Points on a hilly landscape, in no order, each with its height.
From any point a ball rolls to the lowest of the 2 points nearest to it. It stops when none of these is lower. Distance is the straight distance between rows; heights are no part of it.
Zir h=503: [201,  65, 130,  77, 118, 154,  99, 141, 162, 126,  71, 144,  91, 125, 120,
  88, 125,  99,  77, 100, 103, 123]
zego h=665: [104, 163, 132, 127,  96, 147, 152,  92, 142, 140, 150, 120, 155, 126, 149,
  91, 125, 214, 126,  95, 138, 124]
til h=374: [175, 179, 120, 148, 108, 130, 101, 164, 128, 133,  81, 101, 100, 126, 127,
  88, 126, 122,  90, 106, 155, 108]
Tar h=573: [120, 138, 151, 130, 136, 102,  97, 174, 137, 138,  90, 138, 146, 103, 130,
 140, 133,  19, 105, 130, 102, 103]
vib h=422: [167, 155, 121, 121, 165, 178, 118, 144, 129, 133, 141, 114, 149, 160, 124,
 159, 135, 173, 160, 132, 174, 164]
Denak h=750: [111, 121, 122, 160,  93, 131, 135,  69,  82, 122, 145, 116, 145, 118, 112,
  91,  92, 163, 118, 128, 190, 122]
Mur h=383: [113, 164, 117, 176,  82, 115, 167, 141,  97, 110, 148,  89, 126, 119, 181,
 166,  93, 138, 130, 108, 104,  96]
las h=529: [192,  76, 122, 111, 102, 145, 101, 106,  78, 132, 113, 133,  65, 115,  98,
 136, 127, 109, 104, 131, 139, 143]
Zuduk h=191: [151,  88, 144, 123,  89, 148, 169, 129, 107,  99, 121, 123, 117,  97, 161,
 139, 116, 138,  94, 110,  72, 117]
vato h=514: [131, 166, 145, 104, 152,  98, 125, 205, 160, 153, 100, 147, 150, 118, 137,
 104, 138,  77, 103, 139, 138,  91]
Sopa h=443: [113, 182, 136, 208,  98,  42, 109, 147,  98, 129, 135, 112, 120, 143, 149,
 139, 123,  89, 117, 138, 149,  85]
bot h=755: [153,  83,  93, 102, 120,  93, 115,  66, 124,  71, 145, 136,  66, 158,  92,
  99, 167, 165, 153, 136, 122, 181]
Beriz h=365: [ 78, 138, 150, 195,  66, 109, 162,  93, 121, 104, 139,  92, 160, 132, 183,
 135,  98, 123, 132, 129, 104,  90]
Nul h=225: [ 98, 174,  82, 132, 125, 159,  88, 124,  86,  56, 139, 102, 109, 106, 135,
 156, 104, 185, 146, 104, 120, 127]
Loz h=379: [142, 148, 110, 163, 127,  64, 165, 151, 129, 137, 165, 130,  77, 156, 164,
 188, 136, 144, 133, 131,  99,  97]
taneg h=263: [161,  98, 113, 142, 115, 132, 176, 152, 169, 138,  67, 142,  91, 130,  95,
 105, 132,  59,  78, 114,  89, 130]
lorad h=353: [113, 156, 120, 105, 119, 153, 126, 132, 114, 134,  96, 129, 136,  78, 104,
 108,  98, 106,  98, 124, 156,  94]
Kadi h=631: [108, 123, 154, 138, 147, 133,  99, 148, 131, 142,  82, 139, 175, 120,  83,
 109, 116,  24, 131, 124, 135, 129]
movid h=305: [191, 180, 106, 149, 105,  99, 111, 189, 139, 112, 110,  95, 104, 176, 145,
  90, 137, 166,  94, 119, 134, 139]
mudib h=180: [130, 158, 114, 172, 108,  60, 144, 133, 101,  63, 149,  98, 126, 164, 172,
 155, 134, 179, 112, 117, 113, 124]
vuke h=640: [105, 121, 134, 142, 172, 101,  92, 127, 107, 110, 143, 172, 152, 135, 112,
 164, 151, 130, 148, 160, 161, 140]
kol h=304: [ 37, 137, 145, 188,  94, 108, 123, 103, 111, 101, 145,  80, 165, 128, 165,
 148,  89,  78, 138, 156,  95, 109]
beka h=229: [137, 118, 133,  89, 152, 181, 168, 123, 114, 170, 158, 156, 125,  90, 122,
 172, 150, 125, 147, 145, 134, 137]
tevi h=733: [139,  68,  74,  87, 155, 114, 155,  89, 110,  88, 125, 167,  74, 144,  56,
 103, 153, 161, 125, 147, 127, 175]
sop h=769: [127, 106, 104, 142,  93,  81, 133,  57, 114,  84, 147, 152,  82, 136, 105,
 106, 160, 152, 134, 131, 108, 149]
pip h=657: [139, 119, 108, 118, 131, 119, 173, 113, 196, 173, 133, 145,  72, 158,  94,
 102, 175, 108, 153, 136, 106, 160]
Pokez h=546: [178,  50, 155,  79, 133, 142,  84, 119, 128, 117,  77, 163, 111,  98, 124,
 120, 103,  87,  66, 123, 101, 108]
Rufir h=407: [149, 176, 111, 200, 104,  25, 143, 167, 131, 141, 125, 119,  85, 179, 135,
 160, 135, 125, 117, 140, 139, 102]
Dadaf h=590: [ 95, 178, 137, 119, 119, 171, 167, 127, 130, 128, 144,  82, 191, 115, 167,
 122,  91, 194, 138,  98, 137, 119]
bopo h=572: [208, 100, 139,  99, 104, 169, 104, 109, 111, 142, 138, 117,  33, 117, 155,
 165, 160, 114, 107, 150, 104, 147]
lipaf h=352: [160,  93, 134, 120, 109, 181, 105, 113, 101, 166, 108, 128, 136, 121,  66,
  96, 105, 109, 123, 111, 201, 137]
lomo h=62: [140, 133, 160, 113, 129, 158, 129, 137, 132, 211, 154, 161, 128,  98, 157,
 150, 177,  92, 145, 146, 151, 123]
tad h=341: [154, 172, 130, 139, 159, 183, 136, 135, 167, 186, 136, 123, 132, 155, 134,
 149, 156, 151, 177, 117, 153, 151]
Fovun h=327: [135, 111, 120, 138,  92, 104, 193, 107, 160, 112,  95, 147, 108, 133, 105,
  81, 127, 120,  97,  95,  85, 130]
Sefib h=714: [ 79, 132, 110, 158, 103, 128, 130,  33,  75, 128, 162, 124, 141, 105, 126,
 140,  89, 143, 137, 164, 182, 128]
tizi h=625: [172, 100, 116, 117, 114, 129, 211, 162, 166, 179, 156, 156,  53, 136, 137,
 156, 154, 109, 146, 139,  61, 133]
Devu h=468: [125, 151, 126, 126, 167,  96, 148, 188, 173, 172, 105, 180, 120, 128, 120,
 119, 160, 113, 100, 137, 126, 105]
monim h=677: [102, 129, 126, 170, 136, 110,  92,  69,  83, 123, 146, 159, 135, 130, 115,
 149, 130, 121, 141, 143, 164, 134]
vob h=603: [188, 108, 124, 108, 116, 154, 160, 161, 138, 175, 149, 130,  35, 117, 154,
 180, 164, 119, 126, 141,  71, 131]
ravu h=717: [ 96, 151, 138, 133, 128, 135, 152,  81, 121, 153, 136, 116, 170, 131, 118,
 106,  94, 201, 121, 127, 192, 132]
zabi h=342: [ 51, 104, 143, 138, 155, 101, 150, 143, 122,  85, 121,  94, 219, 130, 139,
 125,  69,  97, 142, 152,  89, 139]
Geg h=330: [165, 116, 106, 139, 151, 133, 131, 194, 187, 106,  58, 135, 121, 165, 107,
 108, 135,  50,  94, 103, 104, 127]
tos h=692: [ 93, 167, 132, 147, 149, 106, 121, 157, 112, 149,  95, 101, 163, 104,  78,
 111,  92,  43, 136, 151, 154, 123]
nepu h=217: [ 23, 133, 139, 147, 131, 107, 115, 139, 130,  82, 136, 112, 182, 120, 171,
 137, 105,  75, 145, 149,  75, 111]
dopo h=288: [157, 153, 118, 115, 142, 163, 121, 146,  94, 125, 166, 129, 109, 124, 182,
 178, 172, 155, 153, 131, 116, 130]
dini h=90: [124, 154, 106, 146, 133, 111, 122, 120,  76,  67, 161,  95, 141, 148, 164,
 151, 111, 207, 119, 113, 142, 136]
met h=289: [152,  94, 146, 127, 113, 145, 146, 139, 114,  87, 124, 116, 158, 140, 153,
 138, 117, 131, 124, 112, 113, 137]
figol h=203: [131, 144, 133, 140, 101, 144, 105, 111, 117, 120, 151, 154, 110, 128, 156,
 147, 173, 133, 137, 106, 101, 117]
fasu h=605: [148,  44, 153,  75, 161, 134,  86, 165, 115,  97,  97, 137, 147, 110, 108,
 133, 116,  75,  96, 136, 127, 104]
dig h=370: [141, 140, 122, 146, 135, 115, 188, 142, 132, 109, 114, 121, 128, 138, 135,
 142, 122, 133, 115, 122, 124, 136]
Kuful h=727: [ 92, 143, 132,  79, 135, 150,  47, 172,  78, 102, 119,  93, 143,  85, 112,
 123,  94, 131, 164, 133, 137, 121]
fideg h=679: [ 93, 117, 172, 136, 159, 151, 133, 101, 191, 177, 129, 142, 219, 130, 123,
 117, 126, 139, 151, 116, 170, 143]
luvev h=94: [111, 102, 145, 126,  97, 137, 159, 120, 123, 114, 150, 161, 119,  92, 171,
 137, 151, 149, 101, 126,  68, 103]
Rom h=420: [121, 156, 116, 143, 168, 112, 170, 159, 170, 141, 129, 142, 107, 147, 122,
 144, 145, 144, 131, 118, 107, 125]
gur h=644: [149, 118, 105, 107, 138,  83, 201, 140, 220, 190, 153, 149,  45, 149, 104,
 123, 157,  96, 163, 154,  75, 148]
fupe h=502: [ 82,  85, 153, 132, 181,  77, 150, 116, 137, 108, 112, 114, 203, 150, 116,
 157,  77, 151, 120, 160, 150, 151]
Pov h=530: [ 71, 167, 141, 140, 146,  80,  67, 162, 124, 114, 143, 128, 153, 124, 153,
 129, 138,  88, 126, 157, 124,  93]
Zun h=674: [154, 124,  98, 104, 172, 141, 140, 117, 199, 146, 128, 138,  94, 168,  80,
 102, 161, 130, 158, 131, 113, 188]
vikos h=350: [127, 150,  97, 124, 121, 180, 109, 128, 119,  80, 145, 100, 154, 142, 145,
 115, 116, 209, 157,  69, 107, 128]
sefa h=480: [ 78, 157, 147, 179,  89,  67, 102, 113, 116, 143, 157, 137, 141, 129, 166,
 139, 139,  89, 116, 139, 129,  91]
diga h=589: [ 91, 149, 139, 137, 177, 100,  62, 146, 148, 110, 134, 144, 182, 162, 132,
 128, 146, 124, 147, 126, 156, 123]
Bimo h=591: [ 49,  92, 150, 121, 189, 142, 149, 104, 154, 142, 118, 138, 208, 124, 105,
 129, 101, 134, 128, 157, 153, 126]
rudef h=243: [171, 145, 128, 159, 122,  96, 116, 160, 123,  87, 138, 117, 128, 193, 169,
 126, 147, 164, 108, 121, 118, 140]
Kaner h=371: [148,  70, 145, 128,  70,  98, 161,  87, 181, 109, 110, 154, 116, 135,  92,
  43, 157, 113, 124, 109, 108, 152]
fad h=465: [222,  74, 111,  60, 120, 151,  68, 101, 153, 119,  74, 138,  37, 122, 107,
  87, 120, 133,  96, 115,  87, 135]
Pif h=437: [ 85,  82, 149, 113, 167, 101, 174, 152, 126,  93, 117,  89, 207, 136, 148,
 167,  85, 124, 125, 172, 114, 146]
migo h=794: [ 53, 159, 121,  87, 160, 152,  93, 140,  96, 104, 142, 101, 166,  98, 129,
 116,  98, 157, 152, 159, 132, 130]
zumar h=472: [105, 182, 113, 112, 134, 186, 118, 156, 128, 112, 125, 102, 158, 114, 147,
 119, 104, 149, 138,  74, 121, 124]
fefab h=405: [155,  75, 138,  98,  71, 117, 125,  64, 159, 150,  97, 161,  73, 107,  91,
  55, 146, 110,  98, 113, 108, 127]
vig h=202: [163, 117, 109,  97, 118, 149, 110, 157, 102, 129,  95, 122, 125, 109,  75,
  98,  98, 138,  99, 123, 190, 120]
mafo h=669: [126,  84, 146,  69, 157, 121,  31, 170,  86, 101, 103, 107, 135,  91, 104,
 134,  96, 106, 141, 138, 120, 106]
bagu h=513: [163, 116, 147, 143, 135, 162, 120, 110,  93, 150, 156,  98, 165, 151, 136,
 163, 116, 154, 163, 132, 196, 174]
poku h=466: [ 76, 201, 114, 116, 143, 156, 139, 169, 127, 143, 118, 111, 142,  91, 124,
 116,  96, 117, 128, 119, 135, 107]
kip h=467: [187,  82, 144, 121, 117, 174, 128, 104,  76, 146, 136, 123, 114, 133, 101,
 141, 127, 131, 125, 141, 181, 157]
gema h=347: [135, 159, 120, 145, 132,  92, 131, 162,  84, 135, 170, 128, 106, 137, 188,
 211, 160, 169, 149, 144, 112, 105]
pipub h=192: [116, 140, 155, 153, 101, 149, 157,  92, 151, 205, 151, 143, 137, 109, 119,
 135, 151, 107, 150, 114, 144, 113]
lazo h=436: [207,  83, 134,  52,  89, 132, 108,  80, 174, 156, 110, 137,  40, 109, 116,
  66, 160, 107, 101, 128, 100, 147]
pilud h=322: [ 92, 180, 108, 141, 115, 123, 137, 126,  71,  86, 144,  91,  99, 100, 160,
 173, 108, 139, 132, 133, 115, 102]
Puvo h=742: [100, 133, 168, 134, 142, 171,  83, 103, 155, 157, 148, 154, 206, 141, 139,
 102, 154, 143, 171, 109, 159, 126]
Niruf h=368: [133,  91, 113,  91, 167, 188, 134, 112, 130, 133, 122, 169, 134, 108,  94,
 134, 141, 144, 145, 126, 148, 142]
fet h=811: [ 72, 155, 139, 136, 143, 164,  87, 117, 130, 133, 161, 131, 194, 114, 141,
 111, 103, 168, 153, 124, 154, 119]
bol h=704: [164, 108,  82, 101, 163, 146, 119, 101, 140, 123, 135, 160,  93, 154,  55,
  94, 148, 177, 152, 129, 150, 172]
Kisus h=270: [127, 171, 149, 151, 137, 137, 158, 109, 162, 228, 162, 128, 144, 144, 141,
 145, 168, 147, 163, 118, 167, 142]

For each start below, name the point where the ball stops.
Bimo: nepu
fasu: taneg
pip: vig
Rom: luvev
Loz: luvev
Denak: luvev
bagu: lomo
